Points on a hilly landscape, in no order, each with its height.
From any point a ball rolls to the lowest of the 6 points nearest to it. It stops when none of these is lower. Distance is the straight distance between rows; heights are no part of it.
z_429: [  4, -19,  13, -21,  34, -45, -13,  16,  -4,  17, -61, -23,   3,  -1, -19,
  22, -15,  36,  13, -13, -55, -11,  27,  -2,   5,  27, -24, -17,  46,  28]  height 26.3
z_171: [ -5,  -6, -13,  17,  43,  21,  17,  47,  58,  25,   8,  -6,  20,   2,  22,
 -27, -14, -11, -11,  -4, -23,  32,  22,   4,  -3,   7,   5,  15, -20,  19]  height 35.3
z_257: [ 27, -11, -28,  -2, -60, -16,  17, -23, -46, -37, -51,   8,  38,   6,   1,
 -36,  11, -17,  25,  -1,  38,  13,  -2,  23, -48, -33,   6,  -7,  -5, -40]  height 15.7
z_395: [ 15,  -9,  33, -33,  44, -60, -20,  -4,  -8,  14, -28, -32,   4, -21, -12,
  48, -31,  41,   3, -40, -54, -31,  -9,  -6,  -6,  26, -29, -15,  51,  20]  height 32.7
z_364: [-24,  -6, -21, -21, -20,  10, -25,   8,  -1,  -2, -35, -17, -23,  35,  11,
   2,  -8,  51,  14,  -1, -43, -15,  45, -22,  13,  24, -23,   8,  31,  54]  height 25.6
z_99: [ 45,   4,  -6,  25, -42, -70, -30, -49,   9, -17, -37,  39,  -9, -52,  17,
   8,   8, -12,  -5, -27,  17,  -6, -62,  26, -44, -46,  -5, -36,  11,   6]  height 18.5
z_915: [-46,   6,  -4,   4,  24,  21, -51,  -8, -16,  25,   8,  18, -87,  -8, -48,
  58,  -8,  14,  17, -29,  -4, -32, -25, -55,  12,  53,  13,  39,  36,  61]  height 35.8
z_343: [-10,  19,   4,  -8,  25,   8,  30,  61,  28,  32,   1, -12,   6,  17, -20,
 -22, -13,  31,  -3,  -4,  -7,  32, -25, -11,  -4, -24,  17,  -2,  12, -14]  height 21.9
z_509: [-13,  10,   2,  16,  21,   2,  39,  57,  22,  26, -14, -16,  22,   8,  -1,
 -46,   4,  26,  -9, -25,   2,  31, -12, -15,   8, -14,  33,   3,  -5, -31]  height 13.5
z_736: [ 40, -11, -16, -14, -59,  -4,  27, -15, -23, -26,   8,  22,  52, -10,   2,
 -17,  17, -10,  16,  14,  62,  18, -22,  42, -77, -44,   8,  -5,  23, -30]  height 27.3
z_468: [ -3,  16,  -5, -35,  21,  15,  18,  58,  35,  29,  17,  -2,   2,  18, -20,
 -11, -35,  37,  -2,   5, -18,  17, -23, -15, -15, -22,  -1,   5,  18,   3]  height 29.8
z_646: [ 15,  16,  23, -12,  12,  15,  40,  24,  -1,  34,  43,  25,  -5, -19,   8,
   6,  52,  -6, -32,  -8,  34,  -9,  15,  24,  26, -38, -21,  18, -81, -34]  height 73.7
z_53: [ 36,  -9, -25, -20, -65,   0,  29, -17, -30, -27,  -7,  14,  48, -13,  -3,
 -14,  25, -15,  26,  22,  58,  24, -25,  45, -74, -40,   6, -23,  23, -20]  height 29.2
z_689: [ 37,  -6, -37,  -9, -68,  -8,  17, -11, -38, -35, -35,  13,  39, -12,  -1,
 -14,  22, -18,  29,  18,  51,  28, -19,  40, -71, -28,   1, -20,  14, -16]  height 25.5
z_46: [ 14,  20,  18,  37, -28, -33, -16, -22, -10, -19, -54, -15,  36, -47, -42,
  -1, -22, -33, -18, -18, -19,  -4, -31, -30,  32,  39,  32, -65,  31, -20]  height 53.9
z_57: [ 19,  23,  16,  37, -41, -30, -15, -38, -17, -27, -39,  -2,  28, -49, -34,
  -6, -26, -33, -15, -16, -11,  -8, -33, -23,  32,  30,  30, -67,  23, -23]  height 54.7
z_357: [ 49, -24,  27,   7,  13,  -7,  19,   5,   5,  20,  12,  30,  51,   0,  12,
   3,  50,   3, -13, -14,  57,  -5,  29,  31,   7, -60, -25,  20, -71, -38]  height 42.2
z_728: [ -3,  -5,  -2,  20,  23,  53,  28,  20,  31,  33,  26,   2, -22, -20,   9,
 -27,  -5, -41, -25,  31,  -2,  20,  57,  17, -10,  15,   0,   7, -43,  16]  height 30.5
z_847: [-23,  -5,  -8, -23,   9, -17, -24,   5,  -5,  -4, -39, -26, -29,  24,  12,
  23,   8,  61,  30, -20, -45, -25,  28, -23,  30,  22, -27,  11,  23,  56]  height 15.4
z_983: [ -2,  15,   6, -35,  -6,   3,  32,  25,   3,  35, -16,  -2, -21,  -5, -62,
   6, -47,  31,   7,  24, -15,  21,  -9, -11, -12, -11,   8, -24,  34,   0]  height 41.1
z_440: [-19, -18, -17,  -4,  24,  49, -29, -12,  18,  -1,  69,  -5, -17,  18,   5,
 -11,   5, -35,   0,  81, -11,  -9,  58,  33, -16,   4,   5,   3, -37,   6]  height 3.4
z_618: [  7,  -3, -10,  11, -40, -14,  28, -16, -40, -25, -43,  -9,  31,  13,  -1,
 -50,   6,   6,  13, -21,  29,   3,   2,   0,  -4, -26,  26,   7, -19, -55]  height 15.9
z_569: [-28,  14, -35, -10,  69,  21,  -5,  18,  31, -20,  89,  22, -18,  27, -19,
  -2,  28, -39,  -6,  71, -13, -23,  28,  31, -22, -15,  25,   3, -42, -22]  height 12.2
z_325: [ 32,   2,  21,   1, -30,  10,  65, -21, -14,   4,  25,  31,  28,  -4,   6,
 -34,  -9,  11, -32, -26,  49,   2,  10,   7,   0, -18,  -7,  26, -33, -51]  height 23.0
z_450: [-37, -10,  12, -12,  33,  40, -22, -14, -15, -28,  57,   5, -37,  38,  44,
  52,  -3, -37,  -1,  11,  12,  10, -25, -11,  21,  50, -23,  62,   3,  19]  height 19.0
z_701: [ -1,  22,  25,   7, -18, -29,  33, -18,  -2,   8, -35,  -6, -21, -18, -39,
   5,  -7,  15,  16,   3,  21,  15, -58,  -6,  28, -51,  22, -20,   0, -27]  height 47.0
z_942: [  4,  20,  13,  -5,   9,  34,  47,  24,  13,  42,  50,  16, -33, -27,  -5,
  -5,  30, -23, -39,  10,  23,   3,  24,  18,   7,  -8, -11,   9, -66, -20]  height 62.3
z_803: [ 22,   8,  31,   3, -11,  27,  62,  -3,   0,  24,  31,  20,  -2, -23,   8,
 -34,   0,  -4, -51, -18,  40,   8,  21,   4,  14, -12, -14,  20, -44, -39]  height 32.9
z_822: [  9,   0, -10,   2,  55,  25,  -9,  35,  54,  10,  22,   0,  30,  22,  45,
   0, -21,   2,   7,   5, -28,  20,   8,   5,  -3,  12, -11,  21, -15,  35]  height 36.7
z_590: [-82,   8, -24,   7,   0,   4, -55,  13,  -8, -17,  12,  -5, -43,  38,  18,
  24,  17,  11,  13, -44,  -6,   8,  -8, -45,  29,  37,  49,  38,  21,  70]  height 64.0
z_106: [  2,  -9,  12, -23,  28, -40, -17,   6,  -8,   8, -50, -24, -12,   0,  -4,
  35,  -4,  55,  23, -25, -59, -28,  21, -12,  10,  23, -35,  -1,  37,  43]  height 21.5
z_476: [-36,  16,  -2,  -1,  15,  15, -31, -12, -10,  12,   2,  -1, -82,  -9, -27,
  60,   7,  37,  21, -35,  -9, -49, -30, -52,  25,  58, -10,  33,  38,  60]  height 29.3
z_968: [ 15,  19,   5,  51, -35, -24, -48, -21, -14,  -2, -39, -25,  41, -41, -18,
   1,  -8, -30,  -8, -33, -31, -20, -56, -32,  31,  13,  34, -70,  26, -26]  height 43.1
z_914: [-47,  16,  -7,  -5,  20,   5, -30,   5,  -1,   5,  -4,  -3, -70,   1,  -6,
  63,  17,  43,  28, -39, -16, -42, -29, -57,  29,  40,  -3,  35,  26,  58]  height 26.8
z_405: [ -3,   0,  -1, -35, -15,   6,  12,  21,  -6,  26, -31, -10, -12,  11, -48,
  -3, -43,  31,   4,  21, -34,  13,  27,  -3, -14,  15, -15, -17,  34,  24]  height 34.1
z_193: [ 16,   7,  23,  26, -12, -40, -44,   1, -12,  15, -36, -29,  45, -37, -20,
  11,  -8, -28, -11, -29, -27,  -2, -56, -31,  36,  22,  29, -63,  52, -19]  height 47.3
z_49: [ 46, -10,  10,  -5, -42,  -4,  54, -30, -19,  -8,  26,  35,  49,   2,   2,
 -31,  -7,  10, -18, -22,  54,  -5,   7,  16, -18, -34,  -4,  29, -13, -51]  height 23.3
z_460: [ 18,  21,  17,  25, -54, -29,  11, -59, -15, -36, -30,  14,   2, -47, -35,
  13, -29, -18, -15,  -8,   3, -13, -50, -11,  17,   7,  27, -49,   8, -11]  height 50.9
z_82: [-17,  -7,   3,  -8,  43,  35, -17,   0,   4, -26,  50,  -7,  -7,  40,  62,
  57,  -1, -30,  24,  23,  -7,  10,  -6,   7,  29,  30, -30,  45, -12,  24]  height 16.3
z_278: [-16,  27,  -7, -14,  28,  19,  26,  43,  19,  28,  62,  14, -30, -13,   1,
   8,  63, -22, -31,  16,  11, -10,  17,  24,   3, -37,   3,   6, -73, -17]  height 63.9
z_966: [ 32, -14,  29,  -5,   3,  -3,   7,  27,  -7,  22,  13,  21,  38,   4,   7,
  -5,  74,  -1, -17, -10,  39, -11,  49,  36,  26, -60, -20,  16, -84, -33]  height 65.4
z_313: [ 11,   6,  19,  22,  -9,  26,  64,   4,  -3,  17,  11,  15,   7, -16,   8,
 -50,  -6,  -8, -43, -20,  24,  17,  31,  -3,  14,  12,   9,  19, -35, -33]  height 27.1
z_18: [  3,  10,  -9,  -2,  45,  15,  15,  59,  55,  26,  18,  -5,  23,  21,  21,
 -16, -22,  18,  -4, -10, -24,  26,  -9, -10,  -9,  -3,  -1,  11,   1,  14]  height 34.9
z_671: [ -6,  -3,  13, -23,  29, -28, -18,  -1,  -3,   7, -35, -23, -34,   4,   6,
  49,   5,  62,  24, -34, -53, -44,   9, -30,  19,  31, -34,   8,  28,  51]  height 20.4
z_835: [ -1,  11, -21, -33,  21,  44, -26,   4,  34, -13,  45,   9,  -4,  44,  48,
  11, -37,   7,  -5,   6, -16,  -1, -12, -10,  -1,  15, -36,  32,  15,  28]  height 50.8
z_694: [ -7,  15,  10, -11,  11,   5,  22,  42,   4,  26,  34,  11,  -6,  -8,  17,
   6,  80,  -8, -31,  -4,  26, -12,  24,  28,  22, -45,  -3,   5, -92, -27]  height 87.9
z_38: [  4,   2,  -5,  18, -28, -28,  17, -12, -33, -28, -52, -14,  21,   8,  -1,
 -49,  14,   6,  18, -17,  26,   2,  -6,  -1,   0, -40,  22,   3, -21, -58]  height 16.6
z_341: [ 40,  30, -29,  34, -86, -38, -22, -46, -22, -20, -17,  38,  11, -64,   8,
  -1, -10, -16,   0, -46, -27, -35, -38, -13, -35,  -4,  10, -64,   6,   8]  height 32.3
z_730: [ 48, -26,  -1,   4, -19, -12,  22,  -8,  12, -10,  29,  21,  79, -18,  14,
 -14,  36,  -5,  11,  12,  72,  13, -31,  45, -66, -52,  -2,   6,  34, -40]  height 27.8
z_301: [ 38,  19,   3,  21, -56, -47,  -7, -69,  -4, -29, -19,  34,  -3, -54,  -5,
  11, -24, -14,  -1, -23,   0, -19, -59,   0, -15, -25,  13, -48,   0,   2]  height 30.6
z_810: [  1,  26,  31,   1, -23, -30,  37, -34,  -5,  -5, -30,  -7, -22, -30, -56,
  17, -21,   3,   1,   7,  10,  14, -52,  -7,  22, -19,  19, -35,   7, -19]  height 6.9
z_340: [-38, -17,  10, -12,  39,  26, -13,  -4, -34, -31,  56,  -7, -19,  40,  53,
  63,  12, -45,  24,  22,   7,  14, -10,   6,  28,  35,  -9,  56, -16,   8]  height 4.6
z_501: [ 23,   2,  11,  19, -25, -60, -13, -59,  -1, -26, -50,  10, -11, -25,  -4,
   5,   9, -11,  16, -14,  17,  -2, -62,  16, -14, -58,  -3, -22,  -9, -19]  height 16.2
z_319: [-38, -41,   4,   1,  16,  32, -38, -19, -11, -20,  77, -18,   7,  50,  24,
  10,  29, -12,   5,  74,  -6,   5,  55,  30,  32,  16,  25,  14, -13,   3]  height 3.2
z_296: [ -5,   6,   6,  29,   4,   9,  52,  25,  -2,  12, -10,  -4,  20,  -7,  11,
 -64,   4,   4, -21, -29,  16,  29,  18,  -9,  17,   2,  26,  12, -21, -35]  height 19.6
z_820: [ 33,  -8, -30,   9, -41, -38, -18,  -7, -31, -31, -88,  10,  14, -22,   8,
 -18,  30, -37,  31,   7,  40,  17, -27,  33, -56, -27, -19, -22,  -2, -13]  height 16.5
z_572: [ -5,   2,  -2, -27,  36,  39, -26,  -4,  16, -25,  53,   0,  -7,  49,  61,
  37, -17, -18,  -1,  10,  -1,   1, -19,  -3,  21,  32, -42,  49,  -5,  21]  height 28.5
z_981: [-10,  16,  -7,  -3,  24,  45,  33,  28,  25,  39,  64,   9, -46, -20, -11,
  -7,  22, -36, -32,  32,   5,  -5,  23,  23, -18,  -8,  -6,   5, -60,  -7]  height 44.6
z_246: [-12,  -2, -14,   5,  22,  49,   5,  11,  29,  30,  56,  -4, -29, -11,  -8,
 -17,  -1, -46, -18,  53,  -8,   0,  55,  25, -23,   1,   2,   2, -41,   5]  height 16.9
z_140: [ 51, -18,  -7,  -8, -37, -10,  32, -18,  -6, -12,  23,  27,  71,  -7,   5,
 -15,  18,   4,  10,   4,  65,   9, -24,  41, -65, -52,  -1,   4,  24, -38]  height 25.4
z_114: [-19,  -3,   0, -22,  21,  45, -32, -12,  -3, -32,  53,  -2, -27,  46,  61,
  28, -18, -22,  -2,   5,   4,   9, -17, -14,  23,  39, -42,  50,   6,  16]  height 31.1
z_268: [-17,  23,  15,   0,  19,  -5,  34,  48,  19,  29, -10,  -6,   2,   6, -28,
 -24, -10,  37,   4, -12,   0,  27, -36, -19,   9, -32,  26,   1,   8, -26]  height 21.8
z_73: [ -4,  -8,  -1,  28,  16,  34,  48,  32,  33,  29,  16,  -7,  -1, -12,  13,
 -44,  -3, -28, -37,   5,   0,  29,  49,   4,   2,  19,   6,   6, -35,  11]  height 37.0
z_732: [ 34,  -9, -23,  -6, -59, -10,  37, -31, -43, -32, -12,  17,  50,   5,  -1,
 -33,  -1,  -8,  13,  -3,  52,   1,  -6,  30, -48, -35,  11,   7,   0, -44]  height 21.3
z_743: [-23, -32, -18,   9,  35,  42, -29, -16,  19,   2,  42, -21,   5,  28,  34,
   4,   5, -31,  20,  65, -24,  10,  57,  28,  14,   7,   4,  12, -33,  28]  height 4.7
z_315: [-28,  18,  11,  -6,  25,   7, -22, -15,  -9,  10,   1,  -7, -66, -14, -10,
  59,  10,  50,  21, -39, -18, -57, -22, -47,  28,  52, -22,  32,  39,  48]  height 26.2
z_989: [  5,   1,  20, -27,  37, -39, -19, -11,  -1,   9, -23, -20, -25, -12,   2,
  51,  -7,  59,  19, -39, -50, -53,  -2, -18,  10,  36, -40,   7,  36,  36]  height 24.0
z_360: [ 55, -49,  25,  26,  16, -16,  21,   6,   3,   6,   7,  34,  78,  -4,   3,
 -10,  50, -10,   5,  -2,  68,  -9,  18,  31, -18, -51, -25,  21, -26, -35]  height 32.6
z_809: [ 36,  -4,  38,  -6,   1,   4,  52,  -1,  -6,  25,  38,  34,  16,  -8,  15,
   2,  29,  10, -27, -18,  52, -10,   9,  17,  13, -41, -27,  24, -67, -37]  height 50.7
z_280: [  1, -13,  19,  -6,   7, -27,   6,  13, -10,  22, -65, -17,   8, -19, -53,
   9, -37,  -4,  -8,  14, -29,  20,  22,  -6,   6,  41,  -2, -40,  44,  15]  height 41.2
z_349: [ 26, -12,  -4,  21, -24, -61, -27, -34, -13, -28, -78,   4,  -3, -18,   3,
 -10,  23, -18,  21, -14,  32,   3, -41,  24, -29, -55,  -5, -12, -10, -17]  height 5.2
z_620: [  5,   7,  24,  13,  -3, -34,   8,   0,  -7,   3, -62, -11,  15, -36, -51,
   8, -31, -22, -18,   7, -18,  18, -12, -13,  30,  36,  11, -57,  42,  -4]  height 60.6
z_508: [  5,  22,  29,  15, -27, -25,  30, -30, -17,  -5, -41,   1,  -5, -42, -61,
  12, -41, -17,  -6,   9,   0,  18, -24, -13,  24,  23,  22, -52,  26,  -6]  height 62.9
z_754: [-33,  10,  -5, -12,  20,  -7, -21,   6,  -8,   3, -17, -15, -47,  20,  15,
  52,  27,  58,  30, -33, -34, -41,  -5, -36,  31,  28, -25,  22,  26,  53]  height 21.2
z_168: [ 17,   0,  -2,  11, -37,  -4,  47, -14, -32, -18, -16,   7,  33,  10,   9,
 -60,   1,   9, -12, -22,  37,   6,  14,  -5,   0, -17,  25,  12, -20, -55]  height 16.7
z_242: [  8,  10, -15, -30,  30,  32, -11,  42,  43,   6,  32,  10,   5,  36,  35,
   2, -37,  25,  -3,   3, -25,   6,  -6,  -9, -18,   4, -24,  26,   6,  24]  height 51.0
z_375: [ 14,  -9,  36, -19,  38, -67, -21,  13,  -7,  27, -39, -27,  28, -20, -18,
  36, -26,  12,  -8, -29, -50, -12,  -5,  -3,   1,  32,  -9, -31,  55,   6]  height 38.0
z_603: [ 45,  19, -28,  70, -67, -16, -58, -22, -25,   5, -38, -11,  13, -52,   2,
 -14,   4, -21,  22, -48, -39, -37, -49, -39, -11,  -8,  17, -66,   3, -14]  height 38.9
z_336: [ 18,  17,  19,  18, -27, -50,   5, -53,   0, -21, -34,   8, -17, -37, -19,
  12, -10,   1,  12,  -7,  25,  -9, -67,   9,   7, -52,   9, -25,  -3, -17]  height 30.4
z_232: [ -3,  11, -18, -47,  -6,  48, -23,  10,  18,  -2,  28,   4, -18,  44,  22,
 -12, -44,  34,  -6,   6, -20,  -9,   6, -14,  -9,  19, -31,  22,  22,  26]  height 59.0
z_233: [-16,  -9, -20, -13,  55,  32, -30,  -4,  21, -34, 102,  17, -10,  48, -15,
  -4,  14, -21, -10,  85,  -9, -27,  34,  29, -13,   3,  11,  11, -21, -29]  height 4.3
z_159: [  4,   8,  22,  -5, -14, -18,  30,   2, -18,  10, -48,  -6, -11, -28, -73,
   8, -41,   0,  -4,  23, -10,  25,  -2,  -6,  12,  27,  11, -42,  38,  -1]  height 51.9
z_963: [-76,   1, -19,   3,  -8,   5, -42,  13,  -6, -17,  -3, -15, -41,  38,  24,
  21,  22,  25,  19, -41, -11,  -7,   2, -43,  35,  34,  21,  31,  25,  66]  height 51.2
z_970: [-28,  25, -24, -11,  51,  15,  13,  49,  33,   9,  76,  13, -29,   1,   1,
   4,  51, -31, -28,  38,  -3, -12,  21,  37, -24, -30,  16,   1, -60, -20]  height 37.4
z_740: [ 37,  14,  -6,  19, -62, -60, -20, -56,   1, -23, -19,  44,   0, -58,  14,
  10,  -9, -12,  -4, -32,   4, -17, -52,  13, -43, -28,   5, -44,  11,  11]  height 24.6
z_154: [-52, -11,  11,  -6,   8,  35, -37, -21, -12, -33,  47,   2, -48,  36,  41,
  17, -23, -33, -17,  -6,  22,  19,  -7, -18,  14,  57, -14,  61,  25,  26]  height 34.3
z_24: [ 45,  28, -38,  47, -89, -24, -37, -29, -32,  -9, -32,  29,  13, -54,   4,
 -10, -12, -20,   7, -54, -37, -38, -36, -28, -37,   0,  21, -63,   9,  -3]  height 36.1
z_224: [ -2,  12, -14, -40,  -3,  16,  11,  41,  17,  30,   5,  -4, -15,  22, -31,
 -12, -52,  42,   1,  14, -23,  13,  -2, -13, -25,  -6, -10,  -1,  28,   6]  height 34.4
z_988: [  9,  -1,  26,  12,   5, -52, -39,  14,  -8,  29, -36, -31,  44, -35, -29,
  21, -21, -22, -16, -32, -30,   4, -44, -18,  23,  20,  22, -63,  55, -19]  height 50.5
z_513: [ 16,   6,  13,   9, -29,  14,  58,  -9, -26,  -4,  -3,  13,  30,  -3,   2,
 -60, -10,  11, -27, -29,  35,  10,  22,  -6,   6,  -1,  12,  13, -31, -52]  height 20.5
z_930: [ 43, -11,   3, -14, -42,  -3,  48, -24, -29, -20,  12,  29,  57,   7,   1,
 -32,  -3,   4,  -7, -13,  56,   3,   6,  15, -44, -36,   7,  17, -12, -48]  height 21.7
z_624: [  4,  14,  26,  13, -18, -41,  15, -35,  -5, -10, -45,  -4, -21, -25, -25,
   7,  -3,  15,  21,  -3,  27,   7, -55,  -2,  19, -56,  14, -17,  -6, -33]  height 37.6
z_910: [  7,  -5,  26,   4,  29, -56, -26,  13,  -4,  18, -53, -31,  36, -28, -32,
  28, -21, -15, -14, -17, -39,   8, -20, -12,  16,  36,   8, -51,  59,  -1]  height 49.0
z_422: [-46,   0, -22, -22, -12,   7, -36,   5,   0,  -9, -21, -20, -33,  36,  26,
   9,   8,  52,  20, -16, -28, -15,  34, -34,  25,  25, -10,  15,  21,  59]  height 27.4
z_210: [  7,  -2,   7,  25, -22, -38,   5, -25, -19, -20, -65, -20,   1,   1,  -9,
 -24,  13,   9,  27,  -9,  28,   4, -46,   3,   3, -59,  14,  -3, -17, -45]  height 22.0
z_842: [ 12, -14,  27,  -4,  32, -54, -14,  17,  -3,  20, -67, -24,  19, -22, -36,
  20, -27,  -1,  -8,  -7, -39,   4,   9,  -7,  14,  40,  -4, -41,  56,  10]  height 39.8
z_456: [-66, -10, -12,  -3, -11,  30, -48, -19,  -4, -29,  22,  -2, -44,  38,  44,
  -4,  -9,  -3, -21, -25,  10,  16,  13, -25,  20,  48,  11,  46,  35,  46]  height 9.4
z_372: [-25, -33, -14,  -2,  28,  46, -42, -25,   9, -11,  79,  -7,  -8,  37,   6,
  -2,  13, -28,  -3,  87,  -9,  -8,  57,  28,   0,   3,  16,  10, -21,  -7]  height 1.6
z_984: [-10,   1,  -5,  28,  27,  19,  41,  48,  33,  28,  -4,  -6,  20,  -4,  15,
 -48,  -8,  -3, -23, -15,  -5,  39,  23,  -4,  10,   8,  17,  13, -23,   0]  height 24.8
z_827: [-12, -18, -21,  16,  25,  54, -10,   2,  33,  20,  45, -11, -16,   0,  11,
 -19,   2, -42,  -8,  57, -20,   6,  61,  32, -10,   5,   2,   0, -42,  18]  height 10.6
z_874: [  4, -11, -14,   3,  55,  31, -15,  12,  47,  -4,  24,  -7,  22,  31,  58,
  18,  -9, -19,  23,  23, -27,  14,  23,  10,   7,  10, -19,  24, -37,  34]  height 22.3
z_156: [-27, -35, -11,  -6,  40,  37, -45, -21,   6, -29,  97,  -1,  -2,  56,  -8,
  -5,  21,  -9,  -9,  85,  -2, -15,  45,  26,   9,  15,  15,  12,  -8, -23]  height 2.8
z_96: [ -4, -16,   3, -27,   1, -21,  -4,  14,  -7,  15, -62, -20, -12,   7, -30,
  11, -21,  41,  14,   4, -47,  -2,  45,  -6,   2,  20, -24, -17,  40,  34]  height 27.5
z_797: [ -6,   2,   5,  19, -19, -13,  30,   5, -18, -10, -44, -16,  28,   9,  -3,
 -58,  16,  15,   9, -29,  17,  14, -10, -12,  21, -36,  32,   3, -18, -57]  height 5.0
z_547: [-10,  20,  22, -10,  -3, -17,  41,  19,  -6,  20, -21, -11, -21, -13, -48,
  -2, -10,  28,   6,   7,  17,  26, -49, -13,  13, -37,  21, -21,  13, -28]  height 34.8
z_865: [ -3, -21, -11,  19,  39,  41,  -3,  15,  41,  20,  22, -13,   1,   6,  29,
 -16,  -8, -33,   2,  38, -20,  21,  60,  22,  -3,  15,  -2,  12, -42,  33]  height 17.3
z_259: [-21,  -4, -25, -41, -29,  31, -24,  10,   6,   1,  -5, -10, -20,  39,  -1,
 -13, -29,  45,  -3,   5, -34,  -8,  37, -15,  -9,  21, -27,  11,  31,  33]  height 41.5
z_845: [-35, -38,   0,  -1,  33,  24, -23, -12, -19, -22,  54, -20,  10,  45,  50,
  50,  33, -21,  33,  47,  -7,  16,  33,  23,  37,  18,   6,  33, -28,  23]  height 7.1
z_746: [-36,   3,  -4, -24,   0,  42, -41, -19,   2, -30,  44,  -3, -35,  44,  50,
   6, -30,  -7, -16,  -8,   2,  -1,  -4, -23,  13,  45, -28,  48,  28,  29]  height 48.5
z_571: [ 49, -34,   7,  37,   9,  -6,  21,  13,  15, -10,   8,  25,  90, -28,  11,
 -37,  75, -27,  16,  17,  71,  10, -18,  42, -45, -40, -13, -10,  33, -39]  height 32.8
z_458: [-22,   9, -34,  -8,  55,  36, -18,  13,  28, -10,  96,  17, -20,  21,  -8,
  -3,  19, -38, -11,  74, -12, -22,  25,  24, -25, -11,  17,  -6, -40, -18]  height 8.5
z_459: [-53,  -1, -23, -22, -27,  25, -46,  -7,  -4, -22,   5, -11, -30,  45,  36,
  -8,  -1,  26,  -4, -22,  -7,  -5,  32, -29,  23,  36,  -6,  30,  32,  46]  height 53.1
z_531: [  0,  11,  -1,  13,   9,  45,  45,  19,  17,  43,  37,  11, -35, -29,  -2,
 -31,   4, -36, -38,  21,  17,  12,  42,  17,  -1,  10,  -6,   3, -54,  -4]  height 44.2
z_707: [ -7, -25, -15,  17,  41,  45, -18,   0,  32,   9,  25, -19,   8,  20,  35,
   0,  -2, -33,  11,  52, -26,  16,  55,  26,   5,  15,  -2,  16, -42,  40]  height 9.0
z_75: [-56,  20, -13,   2,  15,   3, -38,  16,  -8,   7,   1,   5, -71,  16, -16,
  56,  20,  33,  30, -39,  -8, -30, -31, -62,  25,  30,  11,  34,  23,  57]  height 32.5
z_817: [ -7, -10, -12, -34, -22,  12,  -8,  16,   0,  12, -39, -17, -22,  26, -17,
  -7, -35,  50,  11,   9, -44,  -3,  51, -11,  -8,  22, -27,  -1,  33,  43]  height 33.9
z_461: [  2, -13,  13, -21,   2, -24,   8,  21, -11,  18, -59, -17,  -3,  -9, -51,
   1, -30,  21,   1,  20, -37,  10,  31,  -7,  -6,  30, -18, -27,  40,  23]  height 33.0
z_142: [ 20, -10, -18,  20, -41, -36,  -3, -24, -35, -34, -72,  -7,  20,   5,  -4,
 -29,  19, -12,  31, -10,  29,  -2, -17,  13, -23, -44,   8,  -9, -11, -35]  height 3.1

Where does a ball stop that starts at each point below?
z_620 -> z_847
z_983 -> z_797
z_910 -> z_847
z_603 -> z_142
z_24 -> z_142

Call two points neighbours if one is among the 6 nearest of the other. Go from one point of each pair to the other, from neighbour to neighbour, staying as low as possible. Name the highest point that can't be avoided.
z_372 / z_340 -> z_845
z_847 / z_340 -> z_171
z_142 / z_810 -> z_336
z_372 / z_456 -> z_114
z_797 / z_847 -> z_224
z_142 / z_797 -> z_618
